Points on a hilly landscape, in no order, each with its height.
A ball rolls from a point to whichever of its 2 nearest points has the largest drop for the distance, and stops where none of them is lower. Distance is the straight distance between rows; heights are no part of it.
j_772 h=536: [ 24  15  -2  19   1 -15   5   4   2   2  -1  11  16  17   1  28  17  11
   3 -16 -15 -14  11]
j_345 h=586: [ 18  15   5  21 -19   7  10   5 -16  -1  -4  -6  18  12  -2   7  21   1
 -13 -17 -27  -2  23]
j_590 h=677: [-13  -3   8  -3   9  10  14 -29 -28 -14 -21 -21  -2   4 -17  -3  41  -3
 -24 -27   1  13   8]
j_522 h=435: [ -7 -26   2  15  -3  23 -23  32 -32   1  21   3 -14  12 -11   2 -24  -5
  16  10   0   7 -14]
j_5 h=219: [-23  12 -28  -2 -14   2  -6  -5  16  27  34  28  -5 -22  -5   1  -3  12
  -1  25  19  -7   6]
j_655 h=851: [-20  -5 -16 -19 -18  27  -1 -17   7  10 -19  13  -6  -7 -12 -21  22   6
 -11  -6  48   7  17]
j_154 h=695: [-14  15  -5   5  -2  -8  12 -30 -24 -15  11  -2  -4 -15 -18   1  26 -13
 -23 -18 -13  -9  -4]
j_678 h=602: [  3  18  -8  -4  14   2   2  -5   4   8  10  15  11 -29 -20  12 -15  -8
  -7 -13  -1  -2 -12]
j_80 h=840: [-15  -1 -19 -14 -20  13  -6   0  12   5 -13  -2   9 -14 -17 -34  -4   5
 -23  -6  24 -13  27]
j_869 h=406: [ 16  -1   7  -4  10 -18  20  23   9   1  -4  -3   5  -2  17  37   0   5
  19 -17 -15   3 -13]
j_919 h=384: [  0 -18  -4 -20 -14   2  -2  -7   4 -20  14   5 -26  -7   6  -6 -22   5
   8  23 -16 -15 -21]
j_822 h=221: [ 19  14 -10  19  10  -6  -2 -15  36   9   3  28  10  17 -16  18  -2  22
   8  -4  18 -15   4]
j_915 h=181: [ 10  -8   5  -2  13 -15   4  17 -13 -21  14 -19  -7  -3  10  -3 -31  -8
   3   0 -36   3 -21]
j_354 h=590: [  2 -14  -2  24 -11  19 -33  34  -5  -1   1   8  -6  13   9 -22 -19  -2
  13  12   7  18  -4]
j_677 h=308: [  9  14  -9   1 -16 -18  -4 -30  31 -21 -18  27  -6 -14  17  -9  14  -2
   8   1 -20  -2 -26]
j_917 h=311: [ 20   3  10  22   3 -15  -3   0  19  -6  19  16  -8  25  -8  22  -7  20
  18  13  -4 -14 -12]
j_540 h=672: [ -2 -16  -6  -1 -11  12 -16  34  10   3  -4 -10   1  14  26 -43 -28  -1
  20  18   4  10   9]
j_218 h=191: [ -2  17 -25   1 -10  -7 -12 -16  44   4  32  37  -3  -5 -11  -5 -15  29
  -9  20  21 -14   5]
j_523 h=180: [-21   0  -4  -2  -3  -4   7 -18  -4   7  46   6 -18  -2  -3   1  -6  -6
   1  27  -9 -15  -4]
j_214 h=801: [  3 -11  17  -1  45   9 -12 -16   6   5   5 -12  13  17 -34 -12 -27   7
  -6  -7  30  -5   5]
j_491 h=573: [  2   4   8   7  21   1  -7   0 -24  -3   5  13  -2 -13 -24  27  -1  -3
  -5 -18   1  12 -21]
j_48 h=138: [  0 -18   4  -7 -34  24   5  18 -32  -9   4 -11  -7   0  15  -8   1   0
 -16   9 -27  15  13]
j_46 h=518: [ -8 -21  -1 -17  -5   8   5  17 -23   5  16  18 -18 -30  -4  27  -6   0
   3   3  -3  10 -21]
j_636 h=545: [-15   8   5  19  -4  -3  16  -2 -25  19  23 -34  -2  20   5   6  24 -23
 -10  13  -5   2  21]
j_561 h=407: [  6 -13  12  -6 -13   5   5   5  -3  -6  -3  -1  -4   8  -1   9  -3  11
   7  -1   2  -4   5]
j_331 h=696: [ -3 -20  15 -15  26  15   9  -4  -9  11 -28 -18   7  -3 -12  10  26   5
  -7 -26  25  24  -2]
j_30 h=616: [  7  18  -3  15  24   3  -2  -5 -32  -5 -12   0  10 -13 -30  35  30  -2
 -19 -35  -6   4  -2]
j_123 h=338: [  9   3   0 -12   6  -8   9  32  11  16 -25  -6  13 -20   9   6  -4  -6
  11 -17   2   6   3]
j_886 h=831: [ -8   9 -27  -4  -4   8  -5   8  15  16  16   0  11  10  -6 -25 -17  21
 -15   1  30 -14  29]
j_663 h=141: [ 17  15 -14   8 -22  -8 -14 -18  38 -22   2  31  -1   1 -13   1 -15  16
  -4  14   7 -25  -8]
j_937 h=266: [-20   4 -25 -13 -34   5   8   9   2  15  17  11  -4 -10   7  -5   4   5
  -3  13   7 -13  21]
j_867 h=398: [  1   9 -16  -2 -16 -11   3  10   2  -4  17   0  -1  -2  38 -13 -24 -14
   9  21 -37 -11   6]
j_830 h=362: [ -8   4  -5 -18   5 -17  27  -5  33  10 -11  -4   3  -9  36 -18   4  -4
  30   2   4   3  -2]
j_752 h=612: [  0  33 -16  16  20  -9  -9   4  22  17  19  32  13 -19  -5  10 -19 -13
  15  -6   0  -3 -24]
j_351 h=257: [  8  17  -9   7  -7  -9   6  -8  22   5 -31  16  11  -7  20 -16  25 -11
  19 -14 -12   1  -9]
j_833 h=182: [  6   1   2  -9   8  -7   4 -17  12   4 -50  15  15 -18  20   7  48  -4
   7 -22  -2  14 -10]
j_238 h=377: [  0 -17  12   4 -16   9   9  19 -14   4  11 -21   3  18  19 -11  -9  -1
   2  14  -5  11  25]
j_894 h=321: [  0   4  -9  -1 -30   6  -2  35 -19   3  10   2   0 -11  22  -1 -17 -11
  -3   7 -28   4   8]
j_419 h=755: [  3 -12  24   2  45   6   4 -11  -1   5 -18 -24   4  20 -19  -1   4  -1
  -2 -16  24   9   5]
j_230 h=322: [ -9   3  -9 -17 -15  -4  23  -7  23   9  -7   4   3   5  18 -12  11   9
   5   0  15  -9  21]
j_469 h=601: [-16   9  -9   5   4   1 -13  -4 -43  -1  18 -27   8 -14 -21 -27  -2 -33
 -38   9 -22 -12  16]
j_134 h=662: [-14  23 -17  14 -17   4  -8  -4 -40   0   4 -10   5 -17 -16  -9  20 -32
 -27  -8 -22  -9   2]
j_118 h=553: [ -3  -8  13  -6  -4  -1  23  18 -36   8  -3 -16 -11  -7  11  47  29   7
   0  -9   5  13   1]
j_924 h=340: [  1  -9  -7 -17 -23 -12   3 -14  19 -10  -1  25 -21 -15  18  -4   4   8
  19  22  -5   5 -20]
j_25 h=265: [ 14   6   8 -15  13 -21   4  -7  12 -30   5   2  -4 -21   1   6 -28   3
 -12  -1 -33  -7 -25]
j_569 h=729: [ 22  -3   1   7 -11  -9  -7  20  24  -8 -11   0   4  19  28 -17 -28   5
  25  12  -6   0   6]
j_380 h=483: [  4 -10   6   4 -20  -5  14  -1 -25  -1   8   9 -21  -3   6  32  24   9
  14   2 -15  -1  -2]
j_703 h=120: [  5 -17   9  22   0   5 -16  19   0   1  27  15 -16  25  -5  18 -19  10
  26  16   4   1 -17]
j_702 h=823: [ -9  -5  -1  -9   9  13  -5  -9  24   8   8   4   4  17 -23 -12 -28  18
  -3   4  35  -9  12]
j_135 h=462: [-23   0  -1  20 -19  -2   8 -10 -20  20  33  -9 -15  28   8  -8  21   5
   5  30   2 -11  27]
j_26 h=80: [  7   0   4  -8  11  -8  -6 -28  36   3 -37  24  16   2  10   9  34  16
  14  -6  17  13  -9]
j_424 h=452: [-20 -23  -2 -16 -16   6  -3  10 -27  -5  28   6 -26  -2   3   8 -14   4
  -1  25 -16  -5  -8]
j_171 h=243: [ 18  15   6  -4  24 -16  -3 -10  47  -5 -10  15  16   7  -1  13 -17  17
   2  -4   3 -14 -11]
j_289 h=348: [-15  -8  15   9  -5  -9   1 -16 -10  -3  38 -14 -18  31   5 -11  -8   5
  13  20 -15 -11   9]
j_412 h=716: [-15   6  -2  -9  -6   8   8  -7 -18   3 -29 -37   7   2  -7 -13  31 -22
 -24 -12  13   6  27]
j_471 h=629: [ -1 -11   1  -5   5  17  12  19 -22  18 -15  -5   0   0 -16  40  27   1
  -7 -20  28  11   9]
j_477 h=405: [-12 -13   6 -28   1   2   4  -4  15   3 -24  -1  -5 -19  19 -27 -11 -11
  14   5  10  14 -11]
j_740 h=474: [-12 -11   4  -8  12  14 -12 -12   8   1 -26  -3  -3   1  -8 -39  -1 -12
   4  -2  26  13  -3]
j_504 h=476: [ 16   9   9  16  16 -12  27  22 -11  16  14 -13  13  12   6  44  12  -1
   5 -13  -6  -1   6]
j_709 h=263: [ -6  -2  -1 -28   0  -3  18   3   4   7 -36  -8  14 -30  16   4  24 -12
  -1 -20   7   9   7]
j_564 h=209: [ 19  18  -4 -10  -2  -8 -13 -14  37 -27   6  19   7 -20  -8  -7 -37   6
 -14  11 -16 -22 -20]
j_180 h=174: [ 15  16   8  -3  30 -17 -14 -26  43  -3 -24  25  23 -10  14  16   6   2
  11  -6   6  15 -24]
j_441 h=516: [-24   3   1   5  21   6 -14  -5 -28   7  19 -12  -6 -19 -16 -19 -14 -25
 -17   5  -7   5 -11]
j_968 h=807: [ 37 -13  19 -13   4  -4 -13  16  25 -31 -29 -15   8  12   1   2 -21  21
  -4   3   4 -15  -1]
j_803 h=634: [  9  11   9  17  -3   7   3 -20 -25  -9 -27  -7   8  23  -7   9  39   2
 -13 -24  -9   3  13]
j_607 h=603: [  1 -14  12  -2  14   5 -21 -13 -22 -11 -28 -24  -2   4 -19 -39  -6 -14
  -7 -11   0  10  -2]
j_981 h=645: [-10   9  11  12  -9   8  10  -1 -34   6  -4 -56  14  16   4 -11  22 -26
 -29  -3  -7  18  29]
j_425 h=397: [-11 -14  12   8  34  -5  -5  14 -32  -7  20 -18 -14  -7 -10  -2 -28 -19
   2   1 -13   9 -27]
j_903 h=417: [  9 -15  24  23  21   8  -7  20 -17   4  15 -13 -11  28  -6  22  -7   7
  18  -3   8  10  -9]
j_983 h=769: [ 19  -1   6   3  -3  -2 -22   6  43 -25 -17  -1  -5  18   6 -25 -27  13
   4  15  14 -12  -2]

For each start below, name the point where the ball stops.
j_655 -> j_663
j_772 -> j_26
j_154 -> j_915
j_983 -> j_703
j_919 -> j_26
j_607 -> j_663
j_412 -> j_523
j_702 -> j_48
